Points on a hilly landscape, in no order, each with its height.
A ball rolls from a point to whichever of its 2 nearest points has the largest drop for the distance, and stops where none of them is lower. Distance is the straight distance between rows; heights are no part of it.
(788): [-14   6 -12 -55 -16 -47  30  24   3   7   9 -11   4  12  41   7 -44   7
   5 -18 -19 -41  -2  18 -45 -21   2  -4   2  11   6  17 -22 -23 -10]  h=254
(685): [-19 -34   2 -10  -6   5 -32  -2  -1   3  17 -15  32  37 -18   5   0  10
  10  12 -24 -21 -46 -16  -2  -8   5   6  28  20 -11  37  29   6  25]  h=233
(946): [  1 -30   2 -27 -43 -24   0  -2   9 -37 -11 -33  56  25  33  10  27 -12
 -29 -19 -12  27   0 -58 -15 -55   1  13 -38 -24  35  11 -35  -8  -8]  h=100
(1095): [ 39 -42  20  26  35  11 -26  24 -11   8 -41 -10  11   7  -7 -31   6   5
  28   8 -20   6  22  25  43  21 -22 -35   7   3  21  53  15 -12  45]  h=461
(947): [-29  14 -13  29  -5  12  28  -5   5  48  34  -1  34  23 -11  19   6  -6
 -36  10  -4 -29  -2 -11  10 -12  35   4  31  30 -19 -13   4  -2 -15]  h=383
(455): [ 16  -2  10   4  36  12   9   8  13  10   5  -2 -28 -20  -8 -14 -21   7
  23  -2   7 -16  23  48   3  19 -11  -4   4  13   5  15  -6   6  21]  h=494
(654): [ 31  20  14  39  12   4  -6  18   4  13   4   7  38   0  -3  17  27 -23
   2  -7   3 -81  14  -4 -11 -14  30 -29  24  32   9  10  17 -23  -1]  h=199
(41): [-51  -5 -25 -44 -38  -6 -24  -9  28   5  20 -18  -5   4 -24  -7 -46  29
  -2  23  -6  29 -42  12 -56  10 -15  22   8   1  14   8 -20   0  15]  h=506
(858): [ 21  30   5 -10  -8   6 -15  70  32 -12   0   4 -31  22 -23  21  -1   1
  19  67 -40 -22   6  19 -17 -20  29 -41  -5  12  30  43  23 -26   4]  h=365
(1234): [ 39 -15  30 -17  10 -25  16   7   1 -28 -40  -9 -22 -50   5 -29 -42 -13
  17 -23   1 -32  19  -4   9 -17 -15   3 -20 -13  14   9 -19 -20   0]  h=759
(1459): [ 26 -22   2   2  -4   2  11 -31  -5  -7  10   3  10 -37  41 -19  37 -35
 -26  -5  27  31  -1 -17  67 -17  -8   4  -3  -3 -22  23   8  24 -25]  h=500
(1322): [  8  33  19  28   3  18 -18  31  21  18  21 -11   7  -5 -39  13  19   5
  12   1   2 -88  20  26 -31   8  30 -23  28  35  11 -11  -6 -33  -8]  h=148
(140): [  3  34 -37   0 -11  -3  -5 -27   5   9  -6  27  43  18  36   7   8 -20
 -18   3  19  56  -4 -26 -19 -13   4  -5 -14 -22   3 -17  19  10  -4]  h=274
(1083): [  6  34 -11  34  14  35   0 -51  31  18   2  26  17 -22  -6   8   4 -26
 -20   4  42  27  17  12 -19   4  16  12 -16   4   9  -8  11  27  13]  h=359
(371): [-13 -18   6  45  11  20   7   3 -22  29   3   4 -10  -8   0 -18  21  -7
 -41  13 -14  56   9 -10  84  16  -8  -4 -20  -6 -29   1  14  23 -26]  h=366
(17): [  9   4  -7 -12  19  -7 -19  41  -2   8   1  19  -6  45   5  -1   7  13
  47  22 -23 -13   5  47 -13  25  -6 -34  28  18  18  46  22  -7  31]  h=335
(414): [ 35  22  24  15  17 -11  11  43  15  -2 -28  -5 -26  -2 -13 -13 -21  -4
  15   2 -10 -18  32  10   8   4  -5 -27 -19 -12  15 -11  -1 -21 -11]  h=449
(1438): [ 25  13   2  14  22  24   2   5  29   6  -1   9 -18 -16 -23   5   1 -21
 -12  22  -1   2   5   7  24  -9  15   2 -21   8   9  32  25  15  14]  h=298
(227): [ 31  28  -8  26  24  10  16   7  22  10   9 -22  28 -26  61 -35  13   6
 -14  -3   7   9  65  58   0   6   7 -30  -6 -16  43  -8   0 -25  -3]  h=586
(1276): [ 13 -13 -12  22 -20  33  11 -25  38   2  -5 -32  22 -31  10   3  35  -7
 -68  16   8  44  14 -22  47 -39  17  11 -34  -5  20  29   4  25   3]  h=453
(620): [ 21   7  24  25 -17   5 -17  10 -13  -8   3  31 -34 -36  -2   8  50 -33
 -30  20  11  22 -14 -39  76   5   6  -2 -37 -11 -21   5  37  17 -38]  h=464
(661): [ -1   7   6  17  -9   0  44 -12  23  19   4 -17   0 -29   4  13 -14 -12
 -44   3  15 -20  10  -3  12 -25  28  12  -3  13  -5   4  -9  -3 -16]  h=433
(424): [ -2  -3  14  -6 -20  -4 -14  25  -1 -23   4 -17  25  -5   8  20  30  26
  31 -41   3 -42  -1   7 -42  12  -7 -16   9   2   1 -19 -20 -19 -19]  h=322
(1112): [-44 -11 -17 -34 -45   4  -3  24  -5 -21 -20 -46 -35  38 -48  -4 -24  39
   7  -5 -12  55   5 -18 -32  16 -19  23 -21 -36  11 -34 -58 -21   1]  h=637
(1465): [ 36   2   5  14  43  18  -3 -33  10  12  -9  17   0 -31 -26 -10 -18 -40
  -3  -8  12 -34   8  10   8 -10  16  16  -2  20  11  28  14  16  34]  h=270
(463): [ 52  23  -8 -33  -3  -8 -13  28  -6 -19  41  59 -13   4  57  17  35 -15
  28  -2  16  -5  -8  32 -15  20  -2 -24  15 -16 -26  14  24   9 -36]  h=455
(454): [-13 -18  13  22  19  -9 -39 -43 -42 -11  16  33   7 -17 -24  12  38 -14
   1 -13  14 -28 -31 -39  25  13   3  23   9   4 -25 -34  28  21   5]  h=343
(1094): [ -9  24 -33  -8  -5 -10  34  23  17  21  30 -10  36  17  58   5   7  12
 -19  10 -14  -9  19  25 -20 -23  25 -17  17  12  34  24  -3 -22   0]  h=316
(602): [ 24   0  38 -15  29 -32   5 -10  -6 -22 -38   6 -50 -31 -31 -21 -61  -2
  25 -25  -5 -47   7 -13 -15   3 -21  17 -11  -1   4 -25 -20 -12  21]  h=751
(666): [ 19  33 -12  -9 -13  25 -12  17  19  -3  60  28  -6  -4  30  31  58   2
   6  10  22  -7  -5  39 -21  26  11 -15  10  -1 -26  -2  13  13 -37]  h=426
(1224): [ 36 -51  19  35  26   2 -27  -2 -13 -10 -52 -23  53  18  -3 -33  14   1
  21  -9 -12  -1  11 -13  25 -10 -13 -21  10  -1  14  22   5 -12  37]  h=503
(1409): [-14   2 -26  12 -18   5  -1 -17 -17 -14 -30  10  30  21  20   4  28 -11
 -17 -12  17  73   0 -50  10  -8  -6   1 -24 -40   3 -41  -4   2 -20]  h=245
(1211): [ 43  13 -14   2  22  23  -3   4  30 -15   9   5   5 -33  59 -22  24   8
   2  12   6  34  38  57   3  19  -7 -21 -15 -22  45  30  13   6  16]  h=622
(431): [-13   8 -21 -19   8 -25 -33 -41 -18 -18 -52  15 -12  27 -33   0 -62   2
  -5   7 -20  36 -10 -51 -27   2 -21   9 -28 -38   5 -51  17 -12  38]  h=723
(1445): [  4 -29   8 -13 -23  -6   8  20   8 -31   0 -36   2  -4   5   2  19   7
 -12   0 -10  24  -5 -22   9 -23  -5   2 -39 -21   8  27 -16   0  -8]  h=141
(1064): [ 10  23 -11  -1  25 -13   7  10 -20   3 -23  24 -11  30  10 -16 -21   4
  23   4  -8  59  14 -11   5  16 -29 -14 -10 -33  -5 -28   6   3   1]  h=705
(115): [-36 -47 -19   1   0   0  24  20 -22  17  29 -37  36  39   9 -15   8  38
   1  -3 -27  10  -3  20  17   4   0  -1  35  18   1  26  -9   0  17]  h=606
(1327): [  2  14  -8 -17  16 -17  25 -14   9  22  11   6  35  -9  44  -8 -30  -8
   1 -32  18 -44  20  40 -32  -5  10  -2  17  24  10   6  -7  -7   6]  h=444
(1291): [-44   4 -22  10 -54  11  15  -7  -4  -7   1  -8   1   9   9  33  43  -8
 -43  -4  24  27 -18 -44   0 -14  23  18 -14 -14 -13 -34  -7  -1 -44]  h=399
(418): [ -7   2  24  12  12  30 -20  27  19  30  36 -23  -4  -5 -47 -13  10  30
  32   2   0 -66  19  56 -14  25  12 -16  50  39  16  -1 -24 -20  11]  h=204
(931): [-16   9 -16  -3 -48  -4  47 -35  26  15  16 -19 -11 -24  15  25 -23  -6
 -62  24   8  22   4 -12 -13 -47  32  36 -11  20   2  33 -23   0  -8]  h=415
(374): [ 25  11  -8 -10 -15  -9  26 -31  14 -10  18  23  -2 -29  73   3  21 -33
 -16   7  38  36   7   3  17 -21  -1   3  -1  -4 -18  18   2  13 -35]  h=516
(1162): [-21  14  -7  29  23 -32 -21 -34 -41   1  -6  47  15  15  -9   1  22 -31
   0   0  12   6 -16 -43  17   0   1  12  -4  -8 -15 -66  41   8  -2]  h=362
(1374): [ -1 -34   8  -9  -2  -5  18  24  -5 -10  -5 -31 -41  -6 -12 -14  -8  14
  -1   7 -23  27 -10  -4  47   2 -14   5 -25 -16 -13  37   1  10  -4]  h=178
(344): [ 39  46   9  33  28  -8  -7   5  16  -5 -59  25  13  10 -13 -20 -19 -29
  17   4  -3  28  38 -20  -7  -4  -6 -24 -28 -27  34 -48  15 -23   6]  h=745
(630): [ 58  -6  29 -43 -20 -23   2  16 -11 -44 -13   9 -54 -62  17  -5 -22 -17
  29 -18  14 -21  -3  16   1  -1 -20   3 -22 -13   0  28 -24  -4 -15]  h=769
(637): [ 16  26   4  -2  -1   3   2  39  17   6  14  11 -21  18 -17  25   5 -20
   7  36 -19 -27 -14  -5   7 -22  22 -12   1  12  -4  31  29   0  -5]  h=330
(4): [  2  -6  -1  10  19  21 -25 -18  -2 -19 -42   1  23  -1  -3 -13  13   5
  29 -23  18  57  14  -5 -16  23 -32   0 -29 -34   8 -35  -4  10   9]  h=190
(587): [-46 -22 -19   2 -37  41  -8  13   4   1 -25 -43 -42  23 -69  -8 -27  37
 -20  12  -4  65  12 -18   9  17   4  30  -5 -24  10 -38 -47 -22   3]  h=651
(1295): [-35 -21  -5  28 -16  25  20 -28 -21  18   7 -15   0  -6 -14   8  24   5
 -44   9   7  40  -9 -22  43   7   7  22  -3  -6 -26 -16  -5  22 -22]  h=394
(364): [  2 -38   6   4  -2 -14  40 -22 -11   1  -6 -32 -30 -22  12 -25 -26  -3
 -34  -1   1  32   7 -14  51 -16  -6  19 -14 -10 -15  17 -10   9 -16]  h=206
(246): [-10  26 -18 -16   3 -11  -7 -23   6  14  18  22  14   5   6   9 -28 -13
  -3  -5  13 -14 -22   9 -34   4  -5   2   2  12 -19   1  14  12  11]  h=469
(595): [ 22   1  11 -32  -5 -31  -3   9 -25 -12   8  31  24  14  35  13  12 -38
   8 -14  -7 -55 -26 -25  11 -31  11 -12  31  15 -12  23  21 -11 -15]  h=493
(491): [-41  11 -12  10 -26 -12  -2 -32 -33  -1  -6  29   1  12   2  26  21  -9
 -24   1  20  20 -31 -50  -2   3  10  20  -2 -16 -23 -56  18  13 -20]  h=379
(615): [ 27  44  -4  13  11  18 -31   0  32 -15 -37  27   8  11  -9  12   6 -22
  10  13   6  27   9 -14 -26  -6   8 -14 -37 -24  24 -13  23   4   7]  h=760
(285): [-19 -32  -9  -4   4  23   2 -13  28 -10  16 -28   2 -32 -10 -18 -12  38
  16   3   0  19  -6  39  -1  20 -10  20   5  11  17  38 -23  25  30]  h=283
(73): [ -6   0 -25 -21 -38  -5  -9   4  21 -17   5 -15  59  32  36  15  38  -1
 -28  12 -16  45 -11 -43 -21 -47  11   5 -24 -11  30  29   2   9   9]  h=134
(613): [-12   7   7  13 -19   2  14  23  -5  -3 -10   1 -34   4 -12  18  27 -18
 -35  24  -9  17 -14 -46  45 -11  16   4 -28 -17 -16  -6  18   0 -45]  h=442
(1110): [ 14   8   0 -27  21 -40 -20 -25 -25 -28 -41  23 -24  17  -3 -16 -43  -4
  30  -2 -12  34 -13 -31  -8  -4 -31   1 -21 -40  -2 -28  11  -6  16]  h=716
(1120): [  5  11  -6  29  22  -5  19  12 -28   9 -41   5  10  15  -6 -33 -17   9
   0 -12   4  60  44  -7  14  23 -23 -14 -11 -28   7 -67 -18 -15 -10]  h=690
(1399): [ 33   3  12   1  -2  29 -23 -50  29 -19  -5   8  13 -67   6  15  12 -17
  -2 -13  46   0   0  13 -19  -7   5  18 -24   1  10  27  -7  30  19]  h=306
(1166): [ 16  17   1 -52  -3 -58  53  28   2   4  -5  20 -30   4  36   7 -51 -24
   3  -9 -13 -44   7   2  -6 -36  17  -2   6   5  -2  15  -8 -32 -26]  h=235
(1178): [ 18  36  11 -18  -1  11  -2  51  43 -10  -4  -3 -62 -12 -36   7 -30  10
  21  45 -24  -9  17  33 -18   1  12 -18 -29  -2  29  16   1 -18   3]  h=400
(917): [-23  -7  12  25 -15  23 -22  56   1   1  -4 -23  -6  22 -29  10  56  19
  13  10 -18  14   2 -11  26  26 -10 -28  -8 -15  -6 -20   5 -13 -34]  h=567
(1102): [  7 -27  10  27  22  -3   6   5 -14   7 -13 -20  49  15  18 -22   6  11
  12 -30  -2 -18  19   7   5   3  -8 -20  24   7   2   1  -9 -14  11]  h=538
(198): [ 63 -14  13 -55 -25  -5   8  24  -4 -24  16   9 -29 -55  42  14   3 -16
  11 -18   7 -46  -1  44   1 -12   4 -10  -3  -9  10  51 -20   3 -19]  h=780
(1103): [-29 -48   1  20  25 -18   7  -5 -63  12   3  -2   8  48  -9  -4  -2   3
 -12  -4 -39  -9 -18 -37  44  -4  -1   5  37   3 -31 -25  18  -2  -3]  h=640
(1334): [ -7  -3  29   9   7  -1  14  18  -1  -9 -13 -21 -26 -26 -28  -3  -2  19
  16 -30  11 -27  10  13  -9  28 -19   1  -4   4 -11 -44 -30  -7 -13]  h=704
(987): [-22   0   9 -29 -18 -34   0 -31  -1   0   9  -1   8 -21   2  15 -37  -4
  -7 -29   3 -76 -33 -13 -51  -8   0  19   7  23 -19 -16 -14  -4  -3]  h=566
(184): [ 34  -1  22   2  12  21 -31 -24  21 -25 -27   5  16 -46 -16  -2  -6  -4
  26 -32  21 -23   6   8 -30   8 -11   6 -19  -7  21   3 -14   8  31]  h=271
(196): [ 34   5   7 -22 -11  -7  19  41   3  -5  20  -3   6 -22  45  13  16  -3
   3 -12  -6 -50  20  32  -2 -18  16 -24  17   7  15  33  -1 -22 -18]  h=798
(1476): [-14 -14  13  38  -3   3  35  18  -6  24  16 -14  13 -12   1   4  20 -10
 -45 -10 -11 -44   4 -19  48 -19  24  -2  14  24 -17  -2   8  -6 -33]  h=409
(98): [ 33   7  20 -21   2 -14 -21 -23  -9 -33  -4  34 -18 -38   1  13  -4 -24
  18 -12  21 -31 -26 -17 -11 -14  -4  10  -9  -9  -8   7   7  10   2]  h=308
(1096): [-69  10 -18 -43 -59   9 -29  -7  25  13  19 -26 -18   4 -23   4 -19  27
   0  -6  19  12 -23  17 -72  19 -11  18  10   4   1 -41 -42  -9 -10]  h=525
(1321): [-43  -3   2 -13 -27  -2   1  44 -19  -7 -10 -26 -44  32 -37  -3   5  42
  24  -2 -17  31  -9 -14  -4  25 -23   3  -4 -16 -19 -45 -30 -15 -27]  h=620
(474): [ -2  30  -7   9 -40   2  35 -62  13   4  -8  13 -27 -25  11  23 -25 -32
 -48  22  27  52  10 -25 -15 -29  18  32 -23  -4  -8   0   1   5  -4]  h=398
(1020): [ 16   7 -28  -3  -4  -5  39 -17  17   1  30 -23  39 -31  85 -33  16  -2
 -28 -12  20  36  53  46   5 -14   3  -5  -5  -9  34   5 -29 -13 -16]  h=555
(531): [ 17 -63  17 -22  10  17 -22  -6   0 -16 -14 -17   8 -10 -27  -9 -16  14
  23   0 -24 -30 -22  12   7  -9  -2  13  20  21  25  69   3  15  60]  h=165
(1305): [-11  21 -20  -9 -16   4  -1   3   6  -3  39   2  21   2  47  19  29  21
   9 -15  22  10   3  27 -36  21   5  -7   3  -2 -12 -13  -7   9 -29]  h=392
(977): [  7 -15  22   6 -13  12 -21  47  -8  -2  16 -35   7  -7 -12   6  28  36
  35 -15 -14 -65  11  38 -10  17   0 -28  27  13   1  13 -19 -24  -8]  h=269
(366): [-32  12 -16 -14 -31 -13  12  16  -3   0  10 -18  27  19   8  18   8  23
   4 -24  -1  -6  -6 -12 -42  -1   6  -6   2  -6  -3 -29 -22 -14 -25]  h=358
(822): [ 30  18  11  37  23  24  -2 -15  35  18   2   4  34 -30 -23  10  -3 -30
 -14 -13  14 -64  21  11 -17 -23  34  -3   2  33  22  14   7  -8  23]  h=240
(425): [ 16  -8   5   4  35  16 -19 -34  -2 -11 -16   8  13 -18  -4 -23 -20  10
  40 -23  27  23  11  24 -25  29 -31   8  -9  -7   6  -6  -4  28  42]  h=231
(461): [-32  19  -8 -12 -22   5  -6 -33  19  12   3   0 -25   4 -36   8 -38  10
 -10  10  10  13 -20   2 -38   8   4  25  -3   7 -12 -15 -11   9  13]  h=487
(135): [ 10 -57  12   8   5   1  16 -41   4 -12 -18 -51  20 -26   0 -20 -23   0
 -38 -15  -6  12   5 -31  30 -28   5  36 -14   1   8  13 -12  11   8]  h=228
(1455): [-15 -16   3 -37  28 -55   7  -1 -55  -3   0  29 -34  32  16 -13 -31  -1
  34 -18 -16 -15 -20  -9  17   6 -26  -6  23  -6 -29 -17  12  -2  -3]  h=208
(1207): [-14 -10 -13 -31 -40  12 -14  -2  32 -20  23  -7  24   8   8  29  31   1
 -24  37 -10  22 -42 -31  -3 -48  19  13 -14   5   7  59  20  23   5]  h=174
(243): [  8 -55  10   8   2  16 -38   6 -11   1  -3 -16  37  23 -29  -3  27  14
  24   7 -24 -42 -23   9  14   2   4 -11  43  32   9  61   9  -3  47]  h=212
(1003): [ 62  13  17  -6  22 -11 -17  52 -14  -6 -10  28 -19  22   8  -5   6 -15
  49   3 -12 -30  17  35  -2  21  -7 -37  11  -4   9  23  17 -20  11]  h=377
(125): [ -9   3  -4 -15 -29 -11  16   7  -9 -19  17  -2 -10   1  24  33  34  -7
 -17   6   5   5 -32 -37   2 -25   9   1  -8  -4 -29   6   6   7 -47]  h=421
(211): [ 19  29  24  44  24  13 -12  51   6  20 -15   8 -36  -3 -38 -12  10  -3
   0   8 -26   1  39  12  37  40 -10 -33 -29  -1   3 -18  13 -10 -14]  h=479
(334): [ 17  -9  19   2  -5 -31 -39 -48 -36 -42   4  41 -30 -57 -17  19  24 -26
  11  -5  33 -27 -37 -40  17  -4   6  33  -9 -14 -11 -21  18  14   7]  h=324
(400): [ -8  25  11  21  35 -20   8 -11 -20  25 -27   9  -6  30 -49 -13 -50   1
  -5 -13 -15 -33  12 -21 -20  11  -3  10  10  14   3 -68  -1  -7  27]  h=736
(820): [ 43   7  11   7  10   1  -9 -24  -6 -16   6  38 -33 -37  28 -15  24 -48
 -12  23  25  40  -4 -10  77   3 -16   3 -23 -15 -21  25  29  18 -26]  h=483
(283): [  3  -5  -6  32  38   7   3 -12 -32  15   1  29  16  22  14 -19  19 -26
  -9  14  -8  44   6 -17  63   1 -18  -5   4 -12 -26  -9  23  20  -8]  h=336
(214): [-11  35  -9  23   5  38  -8   7  16   6 -18  14  -4   9 -20  20  21  -2
  -1   5  10  24  20   4 -10  24   4  -5 -16 -14   3 -36   3   2  -7]  h=779
(47): [-26 -22  13 -14 -14  12 -22  51  -1  -7   7 -29 -26  30 -41   4  22  36
  37  19 -26  11 -26  -3   7  16 -15  -6   9  -8 -15  10  -7  -5 -16]  h=598
(850): [ -8  30 -37 -51 -16 -34  13  29  16  13  35  15  25  24  68  19 -16   6
  -3   9 -16 -23 -10  29 -52  -7   3 -18  11  11  14  26  10 -15  -4]  h=280
(315): [-27 -15  -9 -18 -30   7 -36 -10   0 -10  18  -6  30  38 -13  26  25  -2
 -16  25 -23   6 -55 -49   1 -27  12   7   8   1 -23  19  33  14  -1]  h=207
(383): [-11 -55   5 -47  14 -30   7 -38 -39 -13  -2  -7 -18  -3  16 -21 -34  14
  28 -34   4  -5 -13  13   2   7 -31  20  19  -3 -27  19 -14  16  17]  h=247
(1397): [-10   0 -12  37  -8  41   4  -8  26  16  -5 -18  16   3 -21  16  26  -6
 -41  29  -4  41  -3 -26  35 -17  23   6 -14  -8   3   1   9  11  -3]  h=423
(365): [ -4 -69  18  -6   0  17   0 -29  10 -13  -5 -52  19 -24 -21  -6 -14  18
 -14 -15 -13 -29 -17 -11  15 -19  11  34   6  18   4  36  -9  14  30]  h=205
(783): [-44  25  12 -23 -21 -23   0  -8   1   8  18  -2 -20   3 -34  11 -23  12
   3 -24  11 -59 -32  -7 -49  21  -4  18  20  29 -30 -62 -18  -5 -11]  h=553
(1046): [  4 -14  20 -15   0  -7   6 -33 -12 -15  10   6 -52 -35 -11  13 -17  -6
  10   0  17 -23 -24   2   8   1  -5  23   4   9 -27  26  -5  16   2]  h=287
(581): [-25   5   1  22   6  22  14  24  -4  22  -3 -21 -28   1 -33 -12  -8  33
   6  -7  -3  20  29  24  15  35 -21  -5  -1  -5  -6 -45 -29  -4 -11]  h=685
(1422): [-15  17   4  49  16  31 -10  54  -3  37   3   2 -14  20 -18  -4  36  12
 -19  17 -25  29  33  20  44  40  -6 -31 -11  -3 -10 -25   8 -13 -33]  h=520
(1474): [-57  29 -15 -25 -51  -8  -6  -2   2  10 -16  -8 -19  23 -36  10 -31  14
 -12 -14   8  -8 -20 -21 -60  20  -7  20   3  -1 -12 -75 -28 -25 -13]  h=540
(599): [ -9  28  12   8   8 -47  32  15 -18   1 -29  11 -22  13 -19   8 -31  -7
  -9  -1 -13 -37  -2 -35  -6  -8  14  10   0  -3  -4 -60   2 -26 -11]  h=727
(1392): [  4   7  17   8  51 -27   1 -45 -23   6 -12  22 -46 -12 -45 -14 -50 -19
   4 -10  -3 -40   3 -10  -4   7   2  29  -4  17 -10 -39   8   7  26]  h=744
(91): [ -7  13  -1 -40   5 -62  30  17 -28   1   3  27 -31  35  21   4 -44 -19
   8   2 -25 -39 -21 -25   1 -20   3  -5  22   3 -21  -2  16 -16 -16]  h=221
(716): [ 19   9   3   9  29   4  27 -27  23  16   5  -2   2 -47  31 -15 -28  -5
  -3 -20  35 -14  42  52  -8   2   4   4   1  14  17   6 -19  -2  10]  h=468
(720): [ 34  35  -3 -19  -7 -28  -4  20  -1 -16  18  53  14  11  52  19  23 -38
   9  -1  11 -33 -19 -15 -18 -12   7 -20  11   3 -11  -3  30 -10 -41]  h=477
(548): [ -2 -11   2 -27 -19   9  12  -7  21 -17  17 -18 -34 -43   7  13  -6  16
   6  12  19  18 -10  29 -10   0  -2  17 -14   5  -8  44 -14  22  -1]  h=315
(500): [  5  29 -11  20  20   1 -11 -10  -5   4 -60  22   3  29 -35  -1 -36 -13
  -6   9 -10  34  16 -39 -12   2   0   4 -21 -28  18 -51  14 -11  25]  h=732
(385): [-15  -7  -5   5 -16   2 -19 -35 -15 -40 -45   5  -6  -7   7   1  17  -6
   6 -24  33  47  -3 -32 -17  12 -13  18 -32 -45   2 -51 -12   8 -11]  h=220
(568): [  5  44 -19  31   2  23  12 -58   9  13 -14  40 -28 -12  -6  12  -8 -39
 -35  27  36  79  17 -11   2   5  13  19 -27 -18  -1  -7  14  23   5]  h=382
(1163): [ 28  22  16 -29   4 -14   7  38  21 -28 -36  -1 -36  -5  -6   8 -36   5
  25  12 -22   4   9  -1 -27 -17  -9 -11 -37 -20  22   9  -4 -15   4]  h=427
(1170): [-43  19 -14  22   6  22 -19  14  20  53  42  -8  24  30 -33 -21  -2  33
   2  37 -14 -16   0  38 -13  12  24 -11  52  34  27   0   1  -8  18]  h=329
(840): [ 11  10 -18  14  21  -1 -10  -5 -14   5  -8  27  40  46  30  -2  18 -18
   5  11  -3  46  -7 -21  13  -8 -13 -22   7 -10  -9   1  37  11   6]  h=307
(1314): [-11 -20 -10 -58   7 -39  -1   0 -31 -12   7  11  -7  21  36 -14 -27  17
  42 -31   3   6 -26  18 -30  26 -41  -5  14  -3 -24   1  -7  10   8]  h=227
(1078): [-29  13   4  34  15  45 -21 -21  14  27   1   2   9   4 -59  -2   4   4
   0   0  11  -1   6   4 -11  21   9  14   8  13  -8 -35  -1  13  12]  h=797
(591): [-27   8 -17  15  12  24 -10  11  10  45  61   5  28  17   1   0  22  14
  12  12   1 -32  -3  53  -5  23  13  -6  54  42 -12  18   9   7   3]  h=373
(837): [-35 -11 -15  17  11 -20   5 -13 -53  21   8  18  41  45   1 -11  -3   8
  -9 -20  -2  -9 -15 -26   2  11 -10  -3  28  10 -29 -60   9   3  -5]  h=653
(35): [-27  33 -25   2 -21  -4  42  16   8  29  44 -20  26   8  32  22   7  11
 -31  -4   5 -36   9  16 -22 -20  36  -4  20  18  -5  -8 -15 -17 -35]  h=352
(298): [  8 -42  10 -58  -2 -17 -10 -52 -17 -22  -3   8 -24 -42  16   1 -39  -8
  14 -19   7 -25 -28   9 -15 -15  -9  35   5   3 -11  56  -9  18  32]  h=267
(847): [  3 -20   0 -10  16  14 -23  40   3 -12   3  -3 -24  22 -19 -15   6  36
  58  30 -34  17 -12  36  14  33 -29 -17  13   2  11  49   9   8  36]  h=284
(861): [-35 -14 -11  21  -5  30 -28   8  29  20  38 -17  41  26 -18  -7  32  31
   2  43 -23  -7 -17  19  -2  -6  18 -12  47  32  34  43  13  -3  23]  h=282
(324): [-12 -23 -11   6  15  23 -21   4  23  -4   7 -11  21  13 -20 -22   0  35
  24  26 -26  10 -14  27  -7  17  -6  -4  23  21  38  48   8   8  46]  h=226
(943): [-36 -15  -5  29  -7  33   5  -2 -18  12 -25 -18 -35   9 -54  -8  -6  24
 -23   7  -2  48  12 -11  28  31 -11  19 -13 -15 -14 -53 -27   6  -7]  h=667
(883): [-12  -4  14   5   5  -7  13   3  -4  -9 -17  -9 -21   3 -29   1 -17  10
  -2  -4 -10 -19  -7 -22   5  -2  -2  15  -6  -3 -13 -23  -3   0  -6]  h=717
(51): [-26 -49  -9  26  10   0  10   6 -16  16   8 -48  66  29  30 -26  23  39
   9 -26 -14 -19  24  30  -1   6   2 -18  36  27  18  21 -23 -20  30]  h=573
(519): [ 48  -6  23  26  26   8 -39  37  -8  -1 -28   7 -12  12 -42 -15  11  -4
  38  15 -22 -24  15  20   8  17 -17 -39   4   9  12  26  10 -11  36]  h=416
(281): [ 23   8   7  14   2  28   0 -37  23  -4  13  19  -7 -42   5  21  25 -29
 -20  16  35  20  -4  -5  16 -17  13  13 -22  -1 -10  31  17  30  -1]  h=328
(475): [ 17   4 -14 -26 -30 -27  41 -30  20 -11  19 -14   8 -30  75  -7   5 -15
 -36   0  27  46  28  13  -2 -38   0  14 -22  -4  20  35 -34   2 -25]  h=533
(670): [ 12 -22   6  -6  28  29 -14  11   0   5  19   8 -43 -19 -25 -11   0   3
  34  16  -5   8  -9  44  36  33 -21   3   8   9  -9  48   8  32  28]  h=521
(143): [-19   5  -5  38  13   7  19   3 -26  16 -12   8  38  24   5  -7  10  10
  -6 -23   5  20  21 -13   5  19  -5 -12  10  -6 -13 -63 -12  -1 -14]  h=670
(949): [-23   8 -18 -11   4   7   0  -8   2  26  49   1  49   2  37   4   9  13
   8 -30  17 -51  -3  51 -39  20   3 -10  33  30  -4   2   2   9   7]  h=414
(996): [-15 -36 -18 -13  13 -22  26   6 -44  16   7 -12  28  51  30 -17 -14   7
  -2 -13 -27  11  -4 -16  27 -14  -6   0  32   3 -20   9   3   0   1]  h=627

For each start below, name the point where the ball stops.
(1474) => (324)
(661) => (1455)
(211) => (1322)
(198) => (1322)
(1078) => (324)
(1397) => (4)
(931) => (1322)
(720) => (1322)

Call two points neighbours if one is among the 2 nearest of the other. Go from one point of each pair to the other, from neighbour to neighbour, staying as low as possible. Name the highest point that can't be avoided.
(324) / (4) => (661)
(1455) / (324) => (548)
(4) / (1322) => (281)
(946) / (531) => (135)
